Points, in no order, along strands that fork, close into loops and pass close to each other.
In the rows, 128 means zero.
Two points are linked if the straight distance between their rows is under 102. Some points are linked to none.
k_836: [127 151 135 114 101  75 135 126 119 164 159 102 139 177 104  80 138  85
 109 111]
k_526: [134 116  88 114 150 140 168 157 125 102 166 100 135 175  85 130 141 137
 157 175]
k_92: [ 82 139 122 138 121 154 144 134 170  71 137 134  46 112 130 168  89 153
 154 146]
k_16: [ 95 102 163 159 157 116 157 143  77 112 152 155 143 110 116 101 120 120
 187 154]
k_123: [162 120 139 150 167 125  88 117 136 153 116 131 119 100 110 169 179 117
  96 109]
k_755: [131  96  56 107 117 123 128 172 169  97 112 147 103 138  70 145 169 158
 136 106]
k_148: [186 130 141 165 122 192 110 112 158 103 113 135 109  86 126 186  75 122
  98 141]
k_642: [168  95 111 187 127 153 143  96 102  94 114 161 179 115 122 119 128 159
 136 128]
k_605: [129 158 125 172 126 152 118 138 120 130 146 123 100 167 147 109 125 136
  94 131]
k_823: [126 181 185 124  93 129 120 122  90 138 171  49  75 127 148 142 120 157
 173 145]
k_925: [148 172 171 114 160 142 110  64 131 116 110  92 113 106 135 126 115 155
 150 174]
k_289: [127 120  86  71 123  53 101 151 149 121  86 167 104 175 100  76 151 142
 136 111]
k_538: [180 109 214 149 135 135 103 121  71 186 155 130 137 121 122  96  98 113
 102 152]
k_705: [166  81 123 121 139 160 155  98 114 132 136 148 199  50 140 103  90 110
 138  91]
k_427: [147 127 153 154 141 185 109 125 149 110 105 146 105  75 147 184  77 111
 128 172]
k_861: [148 114 114 114 161 127 122 129 159 135 102 149 125 118  75 163 168 106
 126 104]
k_627: [ 79 120 152 166 116 112 158 135 125  72 165 142 112 127 145 107 113 179
 125 158]
k_703: [128 122 128 116 166 169 162 125 107 104  98 130 175  67 122 134  94 101
 197 130]
k_638: [142  88 103 104 169 121 102 186 141 126 109 112 189 153 126 121 166 150
  87 168]
k_937: [161 123 190 133 111 141 152  75 123 149 182  77 174  58 153 143  89 106
 104 136]
k_10: [171 129 174 176 117 149 138  62 114 154 163  90 137 165 110 156 126  98
 145 153]
k_666: [133 112 158  91 171  83  97 122 139 185  98 147 152 105 118 133 167 109
  73 139]
k_19: [117 128 174 115 155 107 152 150  80 101 142 139  98 117 111 102 129 156
 191 143]
k_996: [130 156 145  81 102 114 115 129 144 107 155  73  71 137  96 141 150 184
 149 159]
k_17: [ 63  81  77 165 130 135 175 140 133  87 122 148 166 147 138 118 176 174
 159 148]
k_675: [133 147 138 130 168 122 164  82 105 172 137 108 187 116 124  61 138 105
 154 123]
k_902: [129 124 138 160 162 160 162  88 145 129 137 107 129  59 120 167 130  86
 145 133]
k_495: [175 147 151 127 156 158 118 113 138 119 133  70 107  79 116 205 133 126
 159 157]
k_938: [150 171 144 130 145 169 120 184 116  84 122 107  71 115 131  94  89 155
 148 136]
k_784: [106 113  91 130 129 216 136 165 119  99  80 151 141 158 130  75  84 133
 160 133]
k_367: [195 146 151 182 135 172 112 158 116 130 138 147 127 140 108 101  92 101
  99 120]
k_475: [148 172 195 142  91 142 101  85 115 135 134  74  64 119 156 175  89 143
 158 159]
k_593: [ 94  90  94 118 147 119 121 208 106 125  83 180 171 119 134  83 153 129
 139 126]
k_639: [128 121 106  88 101  91 102 133 138 107 130 138 124 175 130 120 152 173
  93 138]
k_988: [ 94 118  55 125 168 171 147 162 167 128  88 129 138 165  92 106 148 136
 126 134]
k_923: [ 86 120 140 108 136 125 135 161 155 124 161 120 155 167 128 120 125 113
  69 190]
k_341: [110 122 122  94 120 141 123 108 172  94  88 208 119 135 116 101  66 131
 135 119]
k_506: [ 73 116 105 112 160  62 122 112 122 181  86 150 162 128 154 109 183 101
 108 127]
k_203: [178 105 128 170 115 158 126 103  66 168 141 143 166 136 164 168 103  83
 156 101]
k_55: [ 98 100 177 129 133  88 114  81 142 167 117 188  90 112 125 134 109 103
 138 115]
k_984: [158 120 143 117  73  73 110 127 138 132 143  98 114 167  74 164 183 120
 109 121]
k_535: [ 81 100  44 126  91 124 149 166 174 136  64 164 198 157 138  70 133  89
  80 122]
k_52: [ 52 109  48 124 129  97 128 110 161 153  57 152 138 208 160  81 169 153
 143 150]
k_242: [132 143  83 152 158 163 135 132 138 150 123 108 185 115 136 143 165  90
  82  99]
k_842: [128 110 167 133 138 149 176  92 145 104 157 147 176  93 122 104  78 121
 126 162]
k_38: [154 160 167 148 116 126  94 116 129 135 119 113  50 103 106 181 136 117
 134 125]
k_912: [129 143 160  84  97  92 137 161 126 122 162 107 141 100 103 122 117 127
 110 117]
k_876: [148  83 110 161 139 168 121 140 127 134  79 182 154 129 113  99 129 112
 114  91]
k_134: [132 113  45  70 152 146 142 147 136 104  94 126 144 161  88 103 146 157
 197 116]
k_292: [132 141 177 118 114 114  97  90  97 189 142 129  96 154 148 153 107  79
 140 112]
k_574: [137 137 191 172 112 115 141  79 102 191 182  88 136 144 106 133 147  87
 128 140]
k_598: [ 97 111 106 132 131  86 151  75 176 152 126 143 154 134 110 154 170 100
 107 122]
k_43: [136 176 172  88 133 145  95 146 158 145 141  60  72 113  92 154 129 124
  99 152]
k_619: [ 71  82  77 160 123  91 152 145 125  96 147 151 122 157 123 127 175 158
 149 146]
k_623: [ 93 107  73 190 102 110 112 158 136 156  85 180 131 176 138 101 159 105
  78 106]
k_556: [182 140 173 175 125 149 111  96 134 123 123 113  76  88 117 160 117 128
 113 129]
k_697: [152 125 244 152 128 128 114 139  96 153 163  99 114 109 104 100 119 146
 112 169]
k_438: [133 166 171  56 128 108 125 165 145 142 148  72 117 121  76 140 141 102
 101 133]
k_239: [109 101 102 144  95  97 162  94  98 110 147 171 147 138 155 134 142 126
 188  81]
k_149: [143 135  57 124 128 171 106 118 156 115  77 139 147 132 133 172 153 140
 130  65]
k_69: [ 95 139 195 131 141 120 117 155 105 113 141 108  69  96 129 124 142 184
  88 159]
k_460: [144 130 107 130  92  74 150 142 113 148 142 113 181 152 120  69 149  98
  71 121]
k_853: [124 149 158 117 139 124 111 111  89 144 123  96 116  87 164 194 163 137
 153 123]
k_756: [144  88 148 172 140 157 134  97 118 122 123 181 122 111 122 155 101 101
 162 135]
k_651: [131 175 116 127 134 136 169 141 103 125 118 115 139  71 139  94  96 110
 169  45]
k_399: [109 114 155 107 143 102 144  88 149 109 151 130 157 147  93 136 123 125
 139 165]
k_231: [110 111 136  88 151 141  96 177 161 106 106 171  96 143 101 146 125 139
  93 153]
k_558: [114 139 115  81 138 130 111 187 166 106 131 123  79 117 117 156 120 152
 111 130]
k_505: [140 107 151 115 116  71 127  72 144 153 136 108 157 163 100 135 190 133
  94 167]
k_947: [118 124 168 122 120 124 137  67 138 109 163 106 124 176 122 153 138 133
 171 186]
k_114: [149 116 109  73 152  99  95 130 158 126  73 161 110 180  92 115 147 152
 144 141]
k_21: [150 120 167 113 169  96  92 145  91 177 113 119 157  88 127 107 172 125
  81 122]
k_202: [149 146 117 104 150 163 131 119 161  99 146  93 118 128 109 182 127 132
 149 163]
k_85: [114 164 163  83 111 105 111 139 105 133 165  73  94 140 138 143 147 180
 136 150]
k_647: [145 174 194 168 104 138  88  64 114 142 129  94  82 129 145 129 112 177
 114 151]
k_276: [137 152 149 100 178 159 120 122 112 135 103 116 176 102 166  89  93 132
 141 134]
k_191: [125  81  83 110 152 127 113 213 117 104  85 153 167 150 116  99 155 152
 118 155]
k_493: [147 138 185 146  89 140 151  80 129 158 192  48 143  84 143 166 124 116
  94 144]
k_907: [133 158 197  95 146 136 108  82 128 121 108  88 126  96 132 167 146 179
 128 169]
k_452: [140 139 146 180 117 172 123 158 134 125 152 136 117 114 137 105  94 101
  76 125]
k_143: [146 145 128 181 121 169 118 162 151 104 109 144  64 111 109 149  76  97
 149 127]
k_163: [149 104 155 127  94  67 138 102 122 160 152 109 155 134  89 151 190  94
 119 126]
k_266: [142 125 125 127 122 122 112 150  88 130 117 165 170 142 159  91 107 118
 115 119]
k_724: [173 149 145 160 144 135 134 112  85 123 126 102  90 105 135 159 105 124
 223 132]
k_566: [145 150 127 136 133 153 159 167 145 118 148 123 138  51 126 131  87  81
 116  86]
k_126: [ 86  75 119 157 130 129 170 123 114  89 123 154 180 140 151  80 131 162
 140 161]
k_524: [ 93 120  65 119 127 106 122 175 147 142 150  94 101 193 128 151 182 155
  81 147]
k_294: [156 151  75 132  89 165 153 141 122  86 159  95 172 168 137 104 106 136
 111 112]
k_415: [ 62 107  20 102 122  98 128 127 150 152 121 137  97 213 159  92 172 174
 144 147]
k_431: [ 58  92  40 133 112 113 153 137 175 136  52 151 174 137 149  64 166 129
  98 119]
k_28: [126 114  53 142 108 149 136 117 147 107  69 149 149 164 119 134 165 124
 157  66]
k_801: [135 145 154 103 128 110 102 115  75 130 133 108 104 158 152 191 161 139
 183 127]
k_422: [155 105 108 125 168 129  80 132 148 108  80 164 129 162  85  97 157 166
 108 147]
k_208: [109 130  88 161 177 177 130 168 137 129 106 121  99 134  95 127 157 123
 158 137]
k_958: [ 92  83  93 131 129  90 133 186 100 147 107 152 165 164 131  62 143  95
 127 141]
k_130: [ 90 121  98  78 115  86 101 140 171 145 122 109 144 192 162 128 157 150
  59 205]
k_470: [ 88 139 171 103 187 130 101 175 100 150 131 125 101 119 137 114 134 133
 134 162]
k_168: [117 155 166 144 115  77 125 132  96 172 149 125 119 163 132  47 127 123
 120 122]
k_934: [103 146 131 142 134 136 147 119 170 108 164  85 120  91 121 159 153 151
  86 148]
k_926: [120 152  78  87 120 142 131 170 115 115 122 126 122 141 141 127 116 125
 155  88]
k_780: [105 125 129 111 127  91 107 156 118 172 135 145 148 203 147  84 141  78
  89 179]
k_204: [ 84 139 164  86 190 113 115 138 135 137 108 125 135 129 125 105 138 136
 107 180]
k_328: [125 143 116 125 177 178 132 130  77 128 102 135 171 110 159 102 106 131
 182 127]
k_710: [ 92 127 135 153 119 128 128 127 141  83 148 138  60 140 133 138 122 172
 131 135]
k_303: [179 185 155 124 116 152 111 106 121 152 113  94  85  52 162 161  47 103
 127 110]
k_782: [152 147 196 111 174 141 119  76 122 144 113 107 158  78 133  86 115 150
 128 151]
k_517: [133 182 117  89 133 148 114 141 131 130 131 122 119 123 174 140 105 110
 124 107]
k_680: [134 178 147 113 100 119 113  92 146  95 124 133  80 115 143 121  71 163
 136 116]
k_275: [171 139 125 157  97 133 144 118 156 117 155 129  96 133  98 180 106  80
 143  90]
k_979: [ 89 138 103  65 129  84  93 147 160 165 140  83 103 183 145 113 169 184
  62 183]
k_915: [ 43 152 116 142 133 143 128 119 135 134 137 142 102 154 195 135 119 131
 125 139]
k_152: [115 133  93 104 151 179 156 105 165 115  68 153 150 111 103 112 112 117
 177  90]
k_324: [149 144 159 120 110  97 148  94 137 166 162 135 130 149  98  96 104  67
 120 102]
k_128: [160 173 155 166 132 144 129 147  91 185 156  97  93 101 129 132 117  70
 138  97]
k_271: [120 131 132 138 174 163 101 140 131 141  82 146 161  82 154  95 115 144
 102 120]
k_337: [136 121 148 115 112 143 140 148  92  83 170 111 155 111 169 175 101 155
 149 150]
k_279: [116  99  32  61 105 108 117 188 143 128 127 135 134 204 140 109 138 157
 130 150]
k_160: [152 126 148 142 154 159 113 102 117 153 107 150 127  41 170 104  86 145
 115 106]
k_111: [150 138 171 157 118 119 143  81 140 189 163 113 120 113  67 137 140  61
 110 114]
k_720: [132 133 145 165 186 159 155  93  88 157 120 119 170  90 140  82 121 113
 192 119]
k_725: [126 126  80 136 143 109 155 110 173 132 106 138 154 113  82 126 177 110
 105  89]
k_741: [109 145 135 155 116 143 152 103 147  86 114 119  51  71 135 166  82 124
 186 138]
k_891: [177 123 180 128 104 105 103 126  92  94 132 168  99  84 139 105  90 173
 120 107]
k_161: [140 131 129 135 123 112 149 107 146 128 127 156 129 141  88  98 115  91
 150  92]
k_954: [ 90 116  54  90 114 110 119 146 117 148 134 122 114 223 153 101 147 173
 159 138]
k_792: [136 123 195 107 129 119  99 105  93 164 139 108 112  44 163 200 136 121
 128 125]
k_252: [ 98 127  67 130 112 177 164 144 141  88 124 139 136 167 129  93 101 142
 161 131]
k_224: [ 90 134 153 137 122 114 130 159 149 116 151 120  92  93 124 137 151 154
  60 142]
k_105: [133 136 150 117 101 117 120 115 132  80 136 148  79 110 115 110 107 179
 125 119]
k_212: [169 115 150 118 116 125  86 182  73 104 132 159 116  93 149 173 115 135
 128 111]
k_172: [131  79 122 115 152 117 115 114 128 147 106 175 185 106 145 176 146 107
 116 108]
k_376: [170 131 110 154 121 134 110  97 147 100 125 121 117 175  96 141 168 168
 112 114]
k_281: [105 114  87 124 125  83 141 154 101 142 179  93 103 183 106 129 191 193
 158 140]
k_476: [133 166 172 176 120 145 104 126  95 124 151 111  86 148 155 100 107 161
 105 136]
k_827: [130 168  90  89 163 168 132 120 163 108  79 127 136  76 117 144 128 112
 166  91]
k_320: [137 145 140 123 109  98 159 127 128 112 165  95 107  78  87 158 166 110
 149  84]
k_994: [ 97 148  87 163 120 128 123 148 152 130 132 133 105 196 135  79 136 134
  85 139]
k_343: [161 165 107 151  83 131 150 125 115  85 157  97 133 132 130 115 112 144
 114  82]
k_973: [180 107 194 123 104 132 114 105 118 155 147 170  96  84 129 155  45  74
 151 128]
k_394: [191 134 102 148 140 113 100 102 140 126  87 136 146 167  84  96 177 157
 101 114]
k_421: [132 147 171 127 126 162 147  87 156 142 167 107 158  60 162 143  58  91
  91 147]
k_84: [108 112  66 132 150 106 129 137 156 149  61 139 185 149 124  44 175 128
 111 135]
k_975: [141 115  64 151 122 131 122  86 123 143  76 155 181 153 125 108 175 120
 141  58]
k_991: [148 142 144 113 119 137 146 147 137 138 157 128 150  36 125  92  84 105
  73  81]
k_897: [153 148 115 126 115  98 129  99 132 145 133  96 188 134 133  83 150 135
  75 115]
k_296: [128 112 123 101 150 153 163 149 116 130 118 145 205  68 121 113 106  87
 161  94]
k_961: [106 149 107 124 116 114 156 152 135 108 165 111  62 111 107 172 147 133
 168  86]
k_142: [107  54  83 183 125 146 127 160 131 111  67 195 151 148 100  97 151 130
 123 124]
k_74: [111 108  39  73 146 139 160 180 157  93 111 124 131 130  93 127 153 176
 168 111]
k_534: [145 135 171 186 129 129 152  98 130 107 120  91  70  41 134 180  70 102
 170 161]
k_702: [155 181 147 107 126 169 111 129 113 159 119 106 104 106 183 166  69  91
 133 119]
k_189: [154 160 159 137 140 120  91 122  87 183 126 121  90 142 144 132 129  95
 136 111]
k_951: [150 115 118  85 129 138 102 151  91 108 140 132  92 181 149 172 129 141
 181 144]
k_14: [125 111 119 133  92 160 126  80 151  55 125 143 122 143 153 182 107 181
 147 144]
k_575: [102 102 104 100  95 147 146 121 166  98 107 177 173 140 118 108  73 102
 111 115]
k_408: [121 134 136 128 167 162  91 143 126 123  97 144 107  77 167 200 120 138
 129 138]
k_437: [120 158  85 107 121 189 150 173 181  73 125 112 106 101 135 145  80 132
 133 130]
k_834: [119 146 136 118 133 117 144 150 111 178 155 122 135  70 161  95 112  89
  69  65]
k_150: [148  95 110 158 118 161 126  92 136  60 101 172 151 139 124 141 119 170
 132 114]
k_121: [153 141 161 160 130 139  99  74 104 134 139 121 120 190 131 152 134 131
 168 166]
k_387: [119 163 115 128 138 175 128 123 111 173 114 122 113  89 186 165  64  55
 150 102]
k_547: [141 145 155 100 162 121 163  66 127 169 135 104 168 111 103 107 129  93
 155 127]
k_207: [202 119 129 182 152 187 112 141 122 109  87 164 127 106  95 104 116 113
 118  95]
k_317: [122 126 190 117 107 106 116  47 130 150 132 163 109  95 155 149  92 123
 122 131]
k_744: [145 126 180 135  62 100 103 122 131 140 165 101  85 151  80 169 174 129
  80 129]
k_49: [174 137 193 112 157 154 100 141 110 139 118  72 122  94 127 178 148 149
 132 183]
k_811: [141 121 172  99 114 106 111 136  82 106 132 163 132 100 176 108 100 178
 128 101]
k_656: [113 148 126 113 128 107 148 139 103 163 139 140 151  86 161  89 101  94
 133  68]
k_255: [113 147 147 107 166 133 131 171 106 104 123 118  90 111 133 115 115 157
 171 148]
k_968: [137 182 107 107 110 124 144 175  94  94 129 107 111 112 138  98 108 144
 170  60]
k_879: [107 111 157 106 182 117 113 130 139 162  93 157 155 134  99 103 133  96
 107 152]
k_829: [ 85 116  60 112 165  90 137 166 141 141 117 114 121 176 114  44 167 175
 141 144]
k_124: [184 119 155 167 127 116 111 131  76 144 131 122 150 139 116 105 159 132
 104 126]
k_634: [ 61  99 123 154 158 111 152 111 100 155 141 148 152 166 154 112 144 118
 154 158]
k_511: [123 135 120 158 164 161 153 122 148 163 146  99 147  73 116 165 154  88
 102 106]
k_449: [163 110 133 138 139  78 110 155  70 126 129 146 162 149 120  81 143 130
 122 122]
k_61: [101  97  97 147 109  83 164 141 105  99 178 110 107 175 121 155 190 166
 145 150]
k_783: [ 69  99 152 142 158 129 153 138  91 146 140 158 156 112 148 126 111  89
 155 152]
k_962: [ 95 135 115 103 151 144 146 161 161 116 171  88 141 164 101 127 128 130
 103 189]
k_606: [142 148 215 131 120 105 110 142  94 126 149  99  90  99  97 115 137 154
 119 148]
k_127: [102 173 110 141 144 175 145 115 159 149 131 115  75 150 128 141 109  83
 164 110]
k_350: [167 165 201 121 110 121 136  94 108 137 165 113 133  91 134  75  68 132
 122 115]
k_730: [139  91 111 144 148 106 126 152 126 128 119 129 207 115 139 134 168 122
  76 155]
k_241: [188 120 143 171 114 151 105 177  73 117 142 132 105 121 136 199 123 117
 147 128]
k_646: [148 148 137 162  82 132 149  68 165 109 166 127 121 182 118 134 110 111
 114 126]
k_548: [135 136  49 105  96 161 144 156 141  94 139 118 147 191 146  84 106 157
 119 114]
k_448: [ 89 114 194  95 134  53 130  90 130 150 137 167 108 114  97 129 134 113
 144 127]
k_300: [152 164 149 112 120 131 110  94 138 160 144  89 150 126 148 141 146 125
  71 117]
k_628: [ 91 128 106 144 109 150 142 122 129 114 113 159 136  82 162 133 103 125
 142  81]
k_436: [155 114 110 153 105 134 136  91 163 124 143 140 155 193  93 135 129  96
  95 124]
k_992: [147 136 128 149 101 139 161 117 148 124 141 139  90  69 126 188  73  57
 170 100]
k_198: [ 94 157 139 106 107  87 112 113 127 155 161 112  94 194 154 145 143 121
 133 124]
k_267: [120 137 101 120 126  86 144 151 142 117 153 112  67 178  80 110 177 172
 137 123]
k_175: [173 149 141 146 136 119 138 132 103 123 152  82 131  90 102 161 162 125
 142  95]
k_713: [159 180 134 156  71 130 153  83 137  99 170  80 109 140 125 131 121 141
 109 105]
k_993: [133 127  99 108 132  93 121 128 114 151 130  95 159 174 137 142 188 126
 131 120]
k_637: [122 124 213  66 109  89  99 139  77 158 145 103 117  82 159 161 127 143
 137 138]
k_723: [104 120 162 127 142 161 145 103 143 127 135 141 161  79 174 140  91 121
 102 151]
k_31: [162 151 169 147  92 131 101 130 119 160 151  89 113 118 119 167 156 121
  73  97]
k_825: [146  92 103 164 122 121 114 127 170 130 115 164 149 187 104 138 150 100
  71 157]
k_832: [104  81 114 124 143 122 154 160 102 117 105 165 179  83 118  80 121 118
 149  93]
k_804: [145 128 159 180 120 142 145  62 145 133 144  98 110  68 142 180  79  96
 162 155]
k_721: [111 112  64 153 163 153 125 143 156 132  56 131 165 151 107  74 179 138
 103 116]
k_707: [102 101 138 141 103 141 139 154  91 124 145 180 162 127 187  99  68 111
 128 110]
k_711: [131  98 132 144 149 108 109 123 101  97 115 161 101 124 127 157 157 164
 169 136]
k_178: [109 124  79  93 131 143 171 120 136 101  83 151 143 144  99  97 128 138
 216  95]
k_346: [144 145 103 173  95 182 144 154 159 102 130 144  80 145  98 146  88  79
 129  91]
k_980: [104 133 145 118 104  94 109 147 147 162 148 108 137 188 142 113 140 118
  64 178]
k_442: [145  74  78 140 119 134 151 191 146  69 141 158 142 133  88 149 150 139
 133 114]
k_550: [134 142 198  51 108  99 103 130  97 131 159  71 122  93 119 156 147 159
 158 156]
k_568: [126 153  82 113 110 135 136 125 143  91 152  96  45 118 112 172 148 171
 169 102]
k_474: [109 144  77  76 125 134 103 194 143 106 146 114  63 156 126 148 148 171
 114 118]
k_692: [143  97  65 141 102  98 135 103 128 129  99 151 209 165 133  93 148 111
 146 102]
k_546: [160  77 155 135 134 125 153  81 128 108 141 160 198  69 126 111  89 122
 119 131]
k_990: [164 130 161 149 168 129 104 153 109 173 112 110 140  74  95 134 169 113
  91 112]
k_25: [131 120 208 113  67  90 115  75 142 144 158 137 118 105 122 151 107 130
 105 114]
k_502: [121 124 127 122 133 105 168  97 148 112 134 140 132 132  95 133 127 110
 175 131]
k_978: [ 89 120  71 143 126 116 116 164 157 151 115 135 123 181 150 120 168 138
  81 119]
k_139: [116 161 165 142 101 128 153 107 149 125 189  62 145  83 115 168 156 132
  92 138]
k_726: [ 80 136 141  89 150  75 131  97 109 181 126 128 171 140 156 118 155 106
 126 140]
k_232: [153 133  78 145 105 105 118 112 150 118 150 100  82 191  90 111 161 158
 108 119]
k_701: [ 76  93  84 123 144  81 141 101 148 154  88 151 165 146 129 132 185 106
 132 133]
k_945: [179 181 145 132  96 145 127  93 124 101 111 112  90  75 156 129  56 138
 154  96]
k_663: [103  82  58  85  92  50 135 180 153 120 103 159 127 156 103  87 155 122
 126 104]
k_155: [104 118 100  88 133 148 122 112 165 104  77 186  87 152 116 112  98 172
 174 117]
k_694: [101 127 100 172 171 186 111 152 132 129  94 144  86 145 129  98 128 141
 164 127]
k_291: [125  87  84 178 114 127 107 153 144 107  92 179 138 189 105 127 157 112
 107 132]
k_682: [125  94 131 109 121  78 127  98 156 114 145 106 164 185  99 144 166 130
 112 189]
k_959: [165 105 144 142 109 123 141 119  87 154 162 150 121  67 130 142  94  87
 153  75]
k_745: [ 63 140 129 157 117 152 134 127  91 144 143 160 117 143 212 116  83 120
 123 115]
k_933: [145 117 155 112 100 149 112 103 116  71 139 129 138 115 168 192 104 175
 133 162]
k_746: [131  85 106 121 115 115 159 162 123  66 149 140 184 107 118 131 135 152
 133 119]
k_650: [152 117 111 163 142 185 117 157  88 103 130 129 112 152 158 197 115 114
 153 147]
k_952: [ 95 151 112 125 127 105 123  82 130 134 112 158 131 135 155  77 132 152
 126  96]
k_15: [152 126 107 201 127 188 120 119 114 114  74 108 107  73 181 198  57  95
 177 128]
k_735: [ 95  96 143 178 112 108 155 111 122  99 158 168 148 145 138 105 113 159
 104 149]
k_274: [ 41 112 117 139 139 115 137  95 131 129 135 157 133 165 184 120 132 158
 136 148]
k_653: [130 123 126 104 144 169  99 153 104 115 136 141 124 172 170 170 110 136
 164 167]
k_180: [141  86 114 137  70  87 124 115 122 126 131 176 184 199 144 108 108  97
  90 130]
k_571: [ 98 132 109 151 158 216 130 136 139 109  57 153 113 111 126  73  98 152
 157 110]
k_417: [ 87  84  79 111 106 136 151 158 171 112  77 175 177 166 112  83 104 112
 106 140]
k_964: [164 117 196  83  51  64 106  93 119 146 157 118 141 123  93 120 131 139
  74 110]
k_541: [136 104 123 120 126 136 164 172  96  71 147 127 187  85 156 143 113 167
 136 136]
k_344: [132 110 186 134 129 134 118  84 132 162 137 150 125  64 168 129 102 133
  83 123]
k_351: [143 120  66 107 151 174 156 150 159  96 145 102 142 160  94 169 155 150
 150 168]
k_986: [128 124 135 100 157 146  89 161 142 136  96 164 118 116 146 177 118 108
 100 133]
k_190: [126 156  98 170 139 191 129 154  91 141  94 124 101  94 192 160  71  88
 180 106]
k_365: [127 160  79 110 143 177 121 124 183 125 100 128 127  94 119 169 131 119
 125  75]
k_254: [135 155 119 100 151 126 117 117 147 106 139  76  53 128 104 143 170 204
 153 140]
k_264: [154 147 185  91  87  73 129 117 140 135 158 104 156 104  96  97 120 135
  74 118]
k_621: [ 99 117 102 132 136  57 132 174 118 156 119 153 167 199 147  59 146  90
 121 175]
k_272: [138 114  98 167 153 126 138 151 112 142 134 119 191 128 123 140 190 120
  85 118]
k_248: [143 108 200 124 121 113 102  88  97 197 139 145 142 151 148 123  89  92
 126 145]
k_749: [116 111  48  74  96  82 116 177 151 123  89 153 168 178 142 107 142 109
 101 130]
k_404: [ 99 133 131 155 125  82 128 154 108 148 133 161  99 167 140  44 119 116
 123 102]
k_90: [198 105 149 154 135 136 118 105 101 111 130 124 165 132 114 129 133 134
 127 130]
k_882: [ 80 136 129  75 112  68 102 114 161 157 144  95  88 198 105  91 167 186
  98 182]
k_582: [137 170 130 143 115 140 160 150 150 131 147 113  88  42 126 150  71  81
 126 106]
k_549: [107 143  72  92 125 134 111 183 130 152 171  93  72 176 134 159 170 140
 110 124]
k_473: [127 153 176 115 144 143  98 148 142 146 125 100  62 127 109 176 115  99
 144 148]

A fork is a point with three links, a tip a point with one. Leave the first point through the second and follow the links. Name the first fork or tip that comes.
k_252 / k_548 -> k_291
k_376 / k_394 -> k_52
k_69 / k_224 -> k_723
k_907 / k_49 -> k_980
k_726 / k_506 -> k_255
k_556 / k_38 -> k_317

A piece is two or more points that can be reached from each other along the links. Count, over all rows, the pieces, the separate loops (a circle has one, a figure eight two, a Y none), the forks (points with three links) and the tips (points with one).
pieces -> 3
loops -> 5
forks -> 19
tips -> 15

Name the points in between on the shortest way along the links from the first point to the second, in order.
k_143 / k_741 -> k_346 > k_275 > k_992 > k_582 > k_566 > k_991 > k_834 > k_656 > k_651 > k_968 > k_926 > k_517 > k_702 > k_303 > k_945 > k_680 > k_105 > k_710 > k_92
k_294 / k_155 -> k_548 > k_252 > k_784 > k_571 > k_694 > k_208 > k_988 > k_721 > k_84 > k_431 > k_535 > k_417 > k_575 > k_341
k_142 / k_912 -> k_291 > k_623 > k_978 > k_524 > k_549 > k_474 > k_558 > k_231 > k_986 > k_408 > k_427 > k_148 > k_556 > k_38 > k_473 > k_43 > k_438
k_415 / k_114 -> k_954 > k_279 > k_749 > k_663 > k_289
k_495 / k_675 -> k_49 > k_907 > k_925 > k_782 > k_276 > k_328 > k_720
